Each scene shows the same named points in several views. A view is turned or mirrored, and shifted as a whole, has a little noise and may leave points out.

Scene 1
View 1
K_518:  13  -6 -25 -10  48   1  36 -35 -17  35   0 -21  27   5  -1  -7 -29 -28 -17 -55 -22   8  55 -16 -10
K_118:  25  -3 -22 -16  14  -6 -21   6 -16  13 -25 -36  21  11   5  -4 -41  15 -19 -11  -5  31   7  28  17
K_545:  18 -19   5   6  21  12   7 -12  18 -10 -14 -30  16  18  -5 -22 -11   4  -2  -4  -4   8  -1  -9   9
K_485:  26 -22 -10 -10  12 -11   4 -18  -7  -2 -39 -30  37  -9  22 -24 -30  -1 -17  -2 -19  32   5 -17  -5
K_95:  31 -23  16  12  11  12 -24  10  22 -17 -14 -30  -4  23 -14 -26 -19  22   2   0   3   4 -14   9  33
K_772:  75 -63  24 -10   5 -50 -34 -46 -63  -8 -61   8  21 -51  34 -49 -60 -26 -31 -20 -53  41  37 -55  -5
K_432:  29 -33  19   7  25   1  16 -38   5  -9 -15 -10  17   2  -1 -38 -14 -20  -7 -21 -20   9  24 -43  -5
K_448:   1 -23  16  22  47  26  62 -51  36   1   9 -21  21  22 -11 -41  11 -36   8 -43 -18 -12  34 -52 -17
K_111:   3 -14  16  21  27  32  29 -10  51 -18   3 -35  12  36 -19 -30   9   1   8  -7   3  -9  -8 -15   8
K_801:  35 -25   3  -5   9  -9 -29  -2 -13 -10 -28 -28  13   2   3 -21 -41  11 -16  -5 -12  27   1   2  19
K_50:  28  -7 -13  -4  20   4 -17   3  -3   5 -14 -32  11  19  -5  -8 -34  15 -11 -17  -1  16  11  21  17
K_333:  59 -47  27  -1  -4 -27 -45  -8 -20 -21 -41  -9   5 -17  12 -38 -42   9 -15   6 -24  31  -5 -19  23
K_540:  30 -24   6   2  24  -7  13 -32 -10   1 -21 -19  24  -6   8 -29 -26 -20 -15 -27 -26  13  26 -32  -6
K_316:  44 -33  25  14  12   4 -25  -8   3 -17 -11 -13  -8  11 -15 -32 -28   3  -3 -14  -7   9   8 -12  26
View 2
K_801:  -3  13  -5  15   3  -2 -19  36   3  34 -53  15  12 -26 -20   6  14 -36  25   1  11  -9  -2  10 -56
K_118:   5  20  -4  32  -5   5 -26  26   8  32 -48  -1   5 -31 -21  11  19 -37  32  36 -13 -16 -16  -3 -73
K_432:   2   2  12   7  -9 -17  11  18 -25  27 -15   7  22   4 -15 -39  -1 -17   5  11  18  15  21  39 -23
K_448:  37   5  33   0 -28 -35  31 -15 -22  27  34 -12  24  15 -27 -50  -4   3 -16  38  11  28  24  47 -16
K_772:  -67   -8  -16   39    4   -2   -2   64  -66   19 -104   40   25    0   13  -68   22  -44   50  -18    5   -9   16   51  -20
K_485:   8  18  -1  -5   2  -7  -3  37 -22  39 -45  14  21 -10 -23  -2   6 -39  22   9  13  -8   7   4 -49
K_545:  25  15  10  -6  -8 -10  -2  18   7  35 -13   4  12 -13 -27   5   3 -18   4  19  20   7   7  10 -50
K_518:  15   4  21  58 -30  -5   1  -9 -23  13  -8 -16  20  -8 -13 -57  17  -6  25  59 -29   5  -1  33 -40
K_95:  15  13   2  -6   3  -3 -16  25  36  45 -30  10   0 -28 -25  32   4 -19  -5  -3  27   9   3  13 -59
K_50:  14  16   2  27  -7   0 -23  19  22  32 -36  -1   1 -31 -20  12  10 -22  16  21  -2  -7 -13   9 -68
K_316:  -8   0  -1   8   0  -5 -12  26  25  31 -37  16   5 -24 -18   2   2 -13  -3  -8  24  12   7  34 -47
K_540:   0  10   9  24 -14 -11   4  21 -30  27 -28   6  24   0 -14 -41   7 -22  20  21   1   3  14  33 -35
K_111:  48  14  23 -22 -10 -18   5  -3  19  45  19  -4  12  -8 -36  11  -9  -8 -18  20  25  19  11  14 -42
View 3
K_118:  48  20   1 -14   0  30  -9   5   2 -32  21 -13 -23 -18 -16  37  27  -7  -7 -10  45 -43  11  25 -28
K_111:  56 -30   8 -10  41  19 -31  23   3 -19  31 -19  10 -59  41 -16 -31  -9 -10  13   9   8  20  19   0
K_448:  24 -17  38   1  33 -33 -24  19 -13  12  26 -25  49 -66  36 -15 -30 -42  -5  -6 -33  12  22  -9   3
K_540:  16  47  38 -18  15 -28 -22  12 -19 -12   7 -29  16 -16  -2   4   6 -45  -4 -42  -6  -8  12   8  -4
K_333:   6  42   9 -43  23   7 -41 -13  -7 -73   3  -5 -56 -12   4 -17  33 -32 -15 -42  45 -31  -7  31  10
K_316:  13  -2   3 -22  30   9 -32 -10   1 -50  19  -6 -36 -44  25  -9  13 -30  -3  -4  30 -28   4  11   4
K_95:  42 -12  -2 -22  33  33 -31   7   8 -54  27  -8 -36 -44  23  -9   4  -9  -9   6  44 -26   8  24  -1
K_772: -32  90  39 -41  10 -40 -25 -21 -30 -52 -16 -18 -37  14 -19 -10  55 -69  -3 -78  15 -37  -9  11  11
K_50:  40   4  -2 -10   9  31 -13  -2   0 -33  23 -12 -24 -36  -2  27  18 -11  -9  -1  36 -40  14  18 -21
K_518:  18  16  21   9  -4 -21   6   2 -18  19  20 -25  35 -44  -8  39  12 -41   6 -14  -9 -35  21  -9 -27
K_485:  41  32  16 -28  18   8 -33  15  -6 -37   9 -20 -19 -10   3  -4   5 -16 -15 -33  28 -10   2  30  -5
K_432:   9  17  28 -17  25 -21 -30   5 -14 -20  13 -21   5 -35  19 -12   0 -43  -2 -25  -4  -7   8   4   4
K_801:  32  22   5 -28  14  18 -27  -3  -1 -47  12 -13 -38 -18   3   7  24 -18  -9 -22  42 -34   4  26  -8
View 4
K_772: -96 -51  28 -33   5 -61  -3   0  33 -59  33  44 -18  -3 -19  -1 -53  -3 -70  -6  52  -1  84  23 -12
K_316:  -2   4  16  10  18 -27  12 -15  20  -8  15  35  11 -15   5  14   5  10 -20 -29  36 -24  19  36 -10
K_801: -19   8  12  -3  22 -30   7 -10  19 -14   0  36   9  -5  -5   1  -3  -2 -24 -13  28 -15   8  48 -27
K_95:  10  28   9  15  24 -26  18 -21  23   4  -1  34  22 -12  -2   2  15   3 -12 -30  23 -30  -2  56 -20
K_118: -41 -30  24  -1  12 -40  10  -9  48  -1  -9   4  10  23 -18 -29   2   2 -35  -1  27  -1  15  62 -47
K_485: -34  11   7 -20  21 -32   1  -6  14 -20  -5  37   7  -1 -12  -7  -4  -6 -30  -6  32  -6   9  54 -38
K_333: -37   5  21 -12  25 -48  13 -10  34 -31  25  41  11 -11 -21   1 -27  -3 -49 -21  33 -34  50  60 -11
K_50: -12 -14  19  16  12 -21  10 -13  35  11  -4  10  12   6   2 -17  18   9 -13 -16  26  -6  -5  52 -40
K_518: -48 -53  21   3  -8 -13 -21   3  12   6 -10  11 -26  10  26 -11  21   7  -5  -1  44  45  -1 -15 -47
K_448: -20   8  -4  -1  14   4 -31 -10 -41  -9  -9  51 -34 -23  43  28  23  -4  19 -10  51  30 -18 -37 -28
K_545:  -9  22   7   2  25 -22  -2 -14   7  -3 -12  32   6  -7   6   2  15  -5  -9 -16  34  -2 -10  36 -33
K_540: -47 -22  14 -12   8 -27 -16  -2   6 -18   1  34 -17  -3  13   6  -6  -1 -20  -7  46  15  17  12 -32
K_432: -35  -5   8 -11  17 -21 -16 -10  -7 -24   5  48 -20 -14  21  17  -3  -1 -15 -12  48   7  16   2 -21
K_111:  14  44  -5  13  28  -4  -6 -19 -18   4 -14  44   3 -21  24  21  28   0  14 -17  31  -4 -30  20 -31
View 5
K_95:  -4   4  -3  32  11  -8   1 -71 -17 -26 -16   0 -22 -34   0 -38  -1 -28  17   0   6  14  17  27 -33
K_801:   6  -9  -9  19  12 -23  -9 -63 -23 -35 -25 -30   0 -12   5 -16  -8 -29  24 -14 -18  12  19  10  -2
K_50:  11  -6 -17  27  18 -15  -7 -51 -27 -33 -14  -9   2   2   9 -28 -28 -23  17 -11   4  -1  29  28 -12
K_545:   2   1   6  19   5   5   1 -43 -21 -16 -14   2 -11 -12  -3 -14  -1 -31  10   3   3   2  -3  24 -11
K_485:   3  -1   9   5   1 -16  -2 -47 -20 -25 -26 -28  -1 -11   4  -2   7 -32  24  -5 -25  10  -4  17   2
K_448:  15 -10  37  28  -5  57   7  -3 -46   8 -25  35  -6   0 -10   2  -2 -15 -17  26  48   7 -41   3  30
K_333:   6  -7   5   9  10 -41 -15 -90 -17 -40 -53 -68  -9 -48   6 -16  19 -13  42 -25 -39  46  10 -26  18
K_432:  13 -13  21  18   2  22  -5 -33 -38  -9 -39  -5  -1 -12  -4   3   0 -13   7   6  11  20 -23 -13  32
K_111:  -6   7  15  34   0  24  11 -32 -25  -5  -5  33 -27 -21 -12 -24   8 -32  -6  20  29   2 -17  38 -26
K_540:  18 -18  13  10   3  11  -6 -32 -40 -18 -36 -22  16   4   7   6 -10 -20  10  -2   2   5 -12  -9  36
K_772:  28 -33  21  -6   7 -25 -27 -63 -37 -40 -68 -91  32 -18  15  22  -1  -9  40 -31 -43  37  -7 -58  82
K_118:  14  -6 -23  15  19 -27 -11 -52 -24 -41 -10 -27  16  15  12 -17 -34 -32  22 -15 -17 -12  34  33  -9
K_518:  29 -27   3  14  14  27  -8  -5 -53 -19 -22   0  32  39  10   2 -46 -14  -5   1  27 -17  -1   5  42
View 6
K_333:  -7  33   4  17   1  18  31  34  69  11   4  54 -33  -3  -4   0 -43 -19   1 -17  -9  12 -16 -17  17
K_111: -19  10  18 -33  51  41 -20   5   2 -33   5  27 -14 -17 -54  26   1 -12   5  15  28 -13 -25   2 -20
K_50:  10  21  27 -19  35  -1  33 -17  28  13  29  41   4 -15   1  28 -18 -34   5   9  19   7 -20 -25  19
K_518:   0  -5  23 -24  34  60  11 -71 -10  10  42   0 -15  -6  14  52 -25 -37  -4  -4  10 -24 -51 -38  40
K_448: -29   1  21 -24  50  93 -27 -33 -30 -30  17 -11 -26  -6 -44  48 -13  -5 -14   3  17 -30 -42 -20   1
K_801:   3  24  14  -8  21   7  27   4  49   9  18  51 -13 -16  -3  15 -26 -29  10  -2   5   5 -22 -18  20
K_316: -10  33  22   1  34  24  29  14  24   3  12  41 -16  -4 -22  28 -26 -15 -13  -2  14  16  -2 -23   5
K_540: -12   6   8  -9  18  55   5 -20  20   5  19  16 -29  -6  -6  29 -33 -24   0  -7   2 -19 -44 -21  26
K_545:  -3  14  18 -22  41  22   8   0  21 -11  17  33  -6 -16 -29  22  -6 -24   6  10  22  -5 -24  -9  -1
K_95:  -2  35  30 -13  47   1  27  17  27  -7  13  51   1 -16 -29  20  -6 -17  -1  14  27  21  -1 -14 -10
K_432: -22   9   9  -4  25  68  -4 -14  11  -8  11  15 -34  -6 -22  29 -28 -15  -7 -10   2 -14 -33 -20  13
K_118:  19  17  19 -20  28 -11  39 -23  44  18  38  48   8 -21  12  19 -17 -41  19   4  17   1 -25 -21  30

In a view up to two points have been moved. Name them for each view, in the order of its rows, or write none.
view 1 => K_485
view 2 => none
view 3 => K_540
view 4 => K_801, K_118
view 5 => K_333
view 6 => K_111

Scene 2
View 1
K_22: -10  31  40  67 -10  24   4 -12  -5 -11  87  48 -22   3  19 -27 -25  -7 -17  24  14  39 -76   2  12
K_359: -33  25  -9  14 -37 -31   5 -17  -1   0   2  35   1 -16   4  -5   6 -11 -49  44  23  10 -19  15 -11
K_927:  15  13  11 -22   7  13 -21   1  49  11 -22  11 -12  22  14  27 -40   6 -13  39  14 -27  -6 -22 -47
K_127: -38   3  10  38  -1 -25 -13   3   5 -12  18  46   5   5  11 -10 -13 -29  -9   8  29  27 -32   9  21
K_559: -18  28  25  50   1   3 -11 -12 -14   3  55  16 -14   5  16 -10  -4 -23 -28  32  17  23 -51   2   7
K_861: -54 -27 -10   6  19 -56 -22  17  29 -20 -46  55  24  13  -1   4 -25 -39  14 -19  44  11   8  12  27
K_8: -35  24  -7  17 -21 -29  -4 -16  -8   4   1  19  -1 -10   8  -2   9 -17 -48  41  22   8 -20  13  -4
K_866:  -6  26  14  28  -4   1 -13 -15   0  12  29   5 -12   6  17   5  -3 -15 -38  47  15   3 -35  -5 -17
K_845:  -2  12   5  -9 -11  -6 -12  -5  34   1 -13  27  -7  10   9  14 -31   0 -23  37  20 -11 -12  -7 -32
K_410: -32  24  -1  29   2 -28 -25 -15 -25  23   7 -19  -5   7  15  10  26 -40 -47  46  22   1 -17   6   6
K_934: -16  14   4  10   8 -15 -24  -7   9  21 -10  -6  -7  14  15  20   1 -25 -29  44  21 -11 -11  -6 -14
K_37:  21  24  16 -19   4  16 -21  -8  36  22 -10  -8 -17  17  16  32 -25   7 -32  57   8 -32  -9 -26 -53
K_714: -61  -5  -1  43   1 -51 -12   5  -7 -18   9  56  17   2   4 -15  -2 -43  -8  -6  40  33 -19  21  42
K_434: -21  17  35  56   8   8  -9  -5  -3  -8  65  40  -9   7  17 -20 -23 -23  -9   8  22  31 -57   5  22
K_492:   0   3  28  16  -5  16   0   8  53 -26  22  69  -8   9  10  -5 -60  12   8   8  18  14 -38 -10 -19
K_364: -77   4 -29  39 -13 -75 -15 -15 -34   7 -10  26  19 -13   3  -7  40 -52 -45  19  41  21  -4  30  41
View 2
K_866: -18   6  10  10  10 -30 -25  -3 -13   6   3  17  -8  23  13   1   6  12 -11  -1   6  10 -11 -20   9
K_8: -13  24   4  29   5   5 -41  -9 -43  26  -8  14   1  18   8   1 -10  -9   7   5   0   4 -19 -22   8
K_861:   0  36 -14  58 -12  71 -27  20   2  14  18 -56   8  60 -38  42 -19 -57  -1  10 -49   1  12 -34  13
K_559: -35  21  25   1   9 -39  -5  -7 -12 -23   0  20  -5  14   8   8  31  16 -32 -30  30   7 -11 -14   2
K_714: -23  57   4  56 -13  56 -23   4 -35   1  -3 -30   7  32 -21  39  13 -46 -14 -25  -5   4  -7 -12   5
K_927:   7 -23   5   3  20 -34 -19  24  40   9  26  -2  -4  43  -4 -14 -26  15   2  49 -41   7  19 -43  10
K_845:   0   1  10  11  12 -13 -19  15   7  13  14  -3   0  32  -6 -14 -24   3   4  35 -32   1  10 -38   3
K_492: -18  35  34   5  18  -9  28  30  15 -32  15 -27  17  19 -27 -10  -6   0 -21  12 -35  -1  30 -37 -26
K_364: -10  43 -16  61 -15  60 -72 -23 -67  45 -15   0  -6  36   3  39   7 -49   6 -18   8   5 -36  -9  24
K_359:  -8  34   8  23   9   5 -35  -5 -50  27  -9  18  11  13   4 -16 -15 -10  10  11  -7   5 -16 -17   5
K_410: -10  -2 -12  34  -3  -4 -60 -19 -28  29  -4  22 -14  40  17  24  12  -9  -6  -9  20  11 -31 -16  36
K_127: -19  42  12  32  -2  27 -11   3 -22  -7   1 -18   3  31 -16  26  14 -26 -15 -16  -8   5  -4 -22  -2
K_22: -49  49  43   0  12 -33  21  -1 -27 -46  -9   6   4   3  -5   4  39  10 -41 -43  28   1  -2 -10 -17
View 3
K_866:  20  11 -14 -23   5 -33  -9   5   8   7  17  51  -8  32 -17  -4  41  15  10 -28  32  34 -23   0  -2
K_492:  16  20  -5 -39  42  13  -1  10 -58   8 -59  38 -17  13  -6  -1  25  19  16   3  -2  31 -33  29  15
K_410:  12  -6 -13   5 -24 -58 -12 -17  40   3  43  26  -4  25  -4   4  33  15  -5 -49  30  17  -5 -17 -12
K_127:  12  -8 -15   5  10 -26  12 -21 -28  -4 -17   6 -19  11  -2   6  -3  14 -10 -25   8  33 -20  -5   0
K_714:   2 -21 -22  20  -1 -31  14 -40 -30  -5 -13 -20 -27   0   4  18 -24  10 -25 -27  -3  25 -12  -6  -6
K_8:   7   0 -39  -4 -21 -30 -10 -17  16  18  29  28 -22  13 -21   4  23  10   7 -19  18  11 -23   9  -1
K_37:  19  31  16 -48  -2 -13 -50  31  25   8 -10  84   5  32   0 -12  87  24  25 -23  17  -3  -9  35   7
K_559:  24   6 -23 -15  20 -35  14   3 -11   3  15  31 -10  36 -23  -2  17  10   6 -30  38  64 -29 -20  -4
K_434:  26   4 -20 -14  42 -27  30   1 -39  -9 -11  20 -15  32 -16   3   4  13  -3 -25  31  77 -36 -20   1
K_359:   4   0 -45  -2 -25 -24 -10 -15  15  29  25  28 -29   8 -25   5  20   9  15 -13  16   6 -28  20   0
K_22:  31  10 -37 -25  49 -22  37   8 -49   9   0  35 -21  38 -35  -2   9   7  16 -18  45  93 -48 -21   8
K_934:  14   6   1 -15 -11 -37 -27  -4  22   1   7  44  -2  25   5  -1  46  20  -1 -35  16   5  -5   8  -8
View 4
K_434: -15  21  29  17  20  18  -4 -57 -38 -10 -15 -17  28  -9 -27 -33  34  16   1 -21 -17  -3  -2  12  88
K_714:  14  14  43  48 -13  12  -7 -65  -9  32 -13  13  16 -16 -35  -4 -12  12  12 -45   7 -11  28  21  46
K_492: -14  12  -4   4  51 -37 -27 -47 -38 -24   0   7 -17 -19  -6  -4  33 -14 -27 -16  -3   7 -21 -12  50
K_37:   4  27  -5 -23   2  -5 -23   2 -19 -38  -7 -14 -56  59 -22  -3  39 -29 -13  42  13   3  -6 -57  17
K_8:  34  10  40  31 -29  13 -21 -31  -9   2  -4 -33  -5  37 -27  -5  -4  11  14 -10 -10   9   3 -20  21
K_559:  -2  22  37  11  -1  31  -6 -36 -30 -14 -13 -36  18  22 -28 -31  31  19   9  -4 -20  -3   2  -5  75
K_845:  13  15   5   1   3 -16 -24 -23 -19 -17   0  -5 -35  28 -19   4  20 -23 -11  10   9   5  -6 -35  13
K_866:   9  18  31   5 -11  18 -13 -22 -23 -19  -9 -35  -7  41 -29 -22  29   4   6  12 -12   3  -2 -25  48
K_364:  47  11  62  60 -60  38 -12 -50   8  48  -8 -12  16  21 -44  -1 -34  24  35 -34   3  -3  41   8  18
K_359:  34   4  39  31 -24   3 -31 -34 -12  -3   1 -35  -7  35 -19  -3  -5  11   8 -14 -17  14  -9 -27  12
K_861:  15  17  17  35  -5 -13 -14 -62   2  42 -13  55 -22 -25 -33  21 -21 -23  -1 -34  46 -11  39   9   9
K_127:   6  16  31  28   2   9 -11 -55 -22  15 -12  -1   9  -7 -29 -11   6   7   4 -27   3  -4  17   9  53
K_927:  -1  23 -13 -18  13 -20 -24 -11 -18 -27  -5   7 -58  37 -19   3  36 -39 -20  29  23   0  -2 -46  12
K_934:  14  26  22   4 -22  20 -11 -19  -6  -3 -12  -9 -29  47 -35  -6  17 -10   8  19  13  -4  21 -28  25

In a view up to two points have been moved. Name them for each view, in the order of its rows, or write none.
view 1 => none
view 2 => K_559
view 3 => none
view 4 => none

Scene 3
View 1
K_621:  11  -1 -28 -39  14  21   4  58  58 -15  -1  18   0 -21 -42 -11 -23 -21  24 -16   0   4  -4   6 -15
K_268:   0   5   4 -36  -9  31  12  23   8  17   4  10   0 -71  49  26   6  17   9 -70  18  13  29  25 -45
K_904:  25  -6 -47 -27  36  10 -21  63  61 -45 -11  32  -8  10 -76 -38 -51 -34   6  53   2  -5 -36  -7  21
K_382:   6   7 -14 -47  20  15  -7  31   0  -2   9  25 -22 -57  43  12 -18  33 -16 -21  33   2  -3  17  -7
K_51:  20 -10  -5 -36  -6  16 -35  19  14 -10 -16  24  -2 -51  34  11 -10 -16  -8 -17  12  12   4  15  -8
K_552:   6   2 -34 -51  22  25   8  77  70 -20   2  21  -4  -2 -73 -27 -33 -24  32  -1  -5  -4 -17   4  -7
K_409:   7   7 -32 -41  28  15  -1  51  29 -13   7  24 -16 -26 -14 -10 -30  11   1   5  22   0 -15   8  -4
K_628:   7   1 -30 -12  25  22  26  54  52 -14   5  11   0 -13 -45 -20 -23  -7  14  -5   6   1 -10   1 -14
K_891:  17 -13  -9   1  -1  24   5  25  47  -6 -13   6  16 -30 -15  -6  -3 -26   7 -24  -4  15  21   8 -30
K_981:   9  11 -38 -66  26  12 -11  68  43 -18   7  31 -19 -21 -31 -12 -42  -4  14   4  13  -5 -26  10   8
K_728:   0  11 -22 -69  16  19  -1  57  31  -5   8  22 -15 -42  -1  -1 -25   8  15 -24  16  -1  -6  17 -13
K_172:  15 -10  -6  -8   0  22  -1  19  26  -1  -9  16   8 -41  13   5  -3 -14  -2 -27   4  11  16   8 -25
K_602:   6   2 -26 -18  22  20   7  36  32 -10   3  16  -5 -26 -12 -10 -19   8  -3  -6  16   8  -6   6 -13
View 2
K_981: -22 -39 -47 -44 -26 -11  -8  -1  -1  18  -7 -71 -45 -35 -20  -7 -18 -17  -4 -31  -1 -10  33 -18  48
K_621: -37 -54 -51 -24 -28   1 -11  -6   7  -6   6 -63 -39 -19 -18  11   2 -30  11  -3  -2   7   5 -16  48
K_172: -15 -15 -19   8   0  -3  14  -2  -6   5   2 -30 -27   3 -15   5  14 -13  16  17  -2  26 -24   2  22
K_552: -41 -66 -63 -40 -39  -2 -31  -2  18 -13   8 -73 -47 -37 -17  15  -5 -34   5 -15  -3  -4  24 -17  66
K_728: -26 -37 -38 -23 -19   2  15  -2 -18  36 -20 -72 -28 -14  -8  -6  -1 -20   7 -22   4  -2  19  -7  26
K_602: -23 -24 -33 -14  -6 -13 -12  -2  -5  11 -10 -41 -33 -28 -16  -1  -1 -17  11   8  15  14  -4  10  35
K_51:   8   8  -2   4   9 -24  26   1 -12  12  -2 -26 -35  -1 -29 -11  -4   9  -3   3 -12  17 -16 -14  14
K_268: -28 -18 -13  21   6  19  53  -8 -41  48 -30 -51  -9  30   6   0  29 -24  24   9   6  18 -22  11  -9
K_382: -13  -6 -15  -1   8  -6  30  -4 -29  48 -26 -44 -21  -4 -10 -13   4  -6  12  -7  11  11  -6   8   9
K_904: -11 -44 -52 -57 -32 -41 -52   4  35 -30  20 -50 -67 -67 -39   0 -34  -9  -9 -14  -8   0  28 -23  81
K_628: -33 -46 -53 -25 -24  -8 -34  -2   7  -3  -1 -51 -39 -39 -13   9   3 -27  16   8  16   8   7  10  49
View 3
K_981:  13   9 -22  22 -38 -17  -4  23 -15 -34  14  23 -27 -71 -18  42  60  -4  -5   6 -31   7   9   5   0
K_552:  24  28 -20  40 -52 -12  10  20  -4 -28   9  16 -35 -91  -9  27  51 -19   7   6 -60 -12 -14  10  24
K_51:  16   7  23   4  13 -19  -9  16 -14   1 -25  13  -9  -3 -32  37  10   3  -4   7 -26  42  14 -19  -9
K_268:  24  -5   7 -20  59  12 -45   6  12  10 -22  16  -7  24 -20  33   1 -14  -8  37 -31  34 -34  -3  10
K_628:  14  23  -8  26 -41  -9   2  12   1  -9   6  25 -31 -57  -5   8  23 -18   8   6 -32 -25 -14  13  22
K_904:   -7   36    0   54 -100  -40   49   24  -25  -28   16   26  -43  -97  -15   12   43   -8   15  -29  -25  -36   36    6    5
K_602:  14  19   4  12 -10  -7  -6  10   2  -3  -4  17 -23 -26 -11  15   7 -18   8  12 -34  -4 -19   3  17
K_728:  16   2 -19   5  -3  -2 -27  23  -3 -20   5  20 -19 -39 -17  42  44  -9  -9  19 -33  20  -8   7   5
K_409:   5   7 -14  10 -26 -15 -11  18 -10 -18  11  27 -22 -43 -19  28  38  -4  -4   3 -15  -6   9   3   0
K_621:  24  25  -6  30 -27  -7   6  16  -5 -16   1  14 -31 -67 -16  21  35 -16   7  14 -53   2 -18   6  19
K_891:  21  27  27  24  -6 -12   7   5   1  13 -20  13 -25 -24 -16  10  -9 -17  14  12 -48   4 -18  -4  20
K_172:  17  16  27  11   7 -11  -4   5  -1  10 -22  17 -18  -6 -21  14  -6 -11   9  10 -32  13  -8  -8   9
K_382:   7  -7   3 -12  24  -7 -33   7  -6  -4  -9  27  -8   4 -24  33  15  -3 -11  16 -10  23   3  -7  -1
View 4
K_268:  13  36 -26  -7  37 -33   7 -50 -16 -16  28 -51 -11  -7  71 -19  -4 -32  -9  -5  13  45  34  -2  30
K_628: -28  26   6   4  37 -28   6  35 -14  -7   2  16  -7 -49   8   7 -16  -5  18 -53  -1 -12   5  26   3
K_51:   8  20  -1 -14  25 -17 -11 -36   4  -3  -1  -7  22  -1  38 -28   4   7  24 -10 -11  26  25 -10   8
K_602:  -9  26   0  -9  38 -16   1   8 -14   3  11  12   0 -34  21  -2  -8  -4  14 -29   4   7   5  13   4
K_981: -41  10  10 -11  49 -38  16  -5  -7   2  -8  37  10 -53  13 -15   8  -5  30 -47 -43 -18   8  20   6
K_382:   8  29 -15 -21  46 -20   8 -46 -19   4  19  -2  -1 -21  46 -21   2 -11   9  -9  -1  28  13  -6  14
K_172:  10  27   0  -4  19 -17 -15  -4  -2  -8   5 -20   7  -5  31 -17 -12   1  12 -23  15  26  20   4   9
K_621: -33  17  11   8  37 -42   5  21   0 -14 -10   2   8 -36  11  -1  -6 -13  19 -58 -19  -8  22  25   9
K_904: -43   6  34  -2  32 -20  -5  46   5  14 -30  69  21 -49 -28  -2  -6  28  51 -65 -36 -37  -8  26 -16
K_728: -31  19  -5  -8  49 -42  19 -28 -12  -3   5   6   1 -44  33 -14  11 -20  18 -37 -25   2  17   9  18
K_552: -53  16  17  13  40 -47  13  41  -2  -9 -19  23   6 -56  -2   4  -4  -8  30 -74 -33 -28  18  37   9
K_409: -23  20   1 -15  46 -27  13  -6 -15   7   4  30   1 -46  19  -5  -1  -3  23 -35 -14  -2   2  13   1
K_891:  -1  30   8  15  15 -27 -17  38   1 -22   0 -34  -1  -9  19   4 -27  -6  10 -43  20  19  34  19   4
View 5
K_904: -14  31 -55   2  -4  23  46 106 -34  43 -10  14  38   4  86   5  -1  29 -36 -48 -14  28  -3  31 -37
K_891: -30   7 -23  14  26 -32   6  15 -19  -5 -15 -19  27 -11  21  17 -18  15  -2  -4   9  30   8  20  11
K_602:   3   7 -32  22   7 -28   7  41   1   9  -9  -4   8 -22  37   6  -4  17 -13  -8  -8  30  -3  21 -13
K_552: -27  12 -57  18  14 -19   1  88 -24  -2  10   1  46  -9  65  -1  -3  40 -35 -54 -13  21  -7  58 -15
K_382:  53   7  -5  28  14 -42  -7   7  17  -2  -7 -16  -9 -29  12   9 -29   7   1   0 -18  30  -1  17 -10
K_981:  31  18 -36  19   1 -14   5  78 -10  10   8   4  23 -11  57  -4 -16  33 -28 -49 -26  26  -5  46 -31
K_621: -16  11 -40  17  20 -27  -4  58 -21  -2   5  -8  37  -8  43   4 -14  33 -23 -39 -11  27   0  48  -7
K_268:  31 -16  -2  36  27 -81 -44 -26  25 -37  -5 -35  -9 -46 -19  11 -25   7  11  19  -4  29  -1  23  15
K_409:  24  16 -33  19   4 -22   4  58   3  10  -7   1  10 -20  46   1  -4  19 -19 -22 -16  29  -5  29 -25
K_172:   0   9 -15  17  18 -31   9   5 -11  -2 -16 -21  15 -15  14  15 -28  11   1   3   5  32   7  15   3

In a view up to two points have been moved. Name them for each view, in the order of its rows, or write none.
view 1 => K_382
view 2 => K_51
view 3 => K_904, K_602
view 4 => K_891
view 5 => K_268
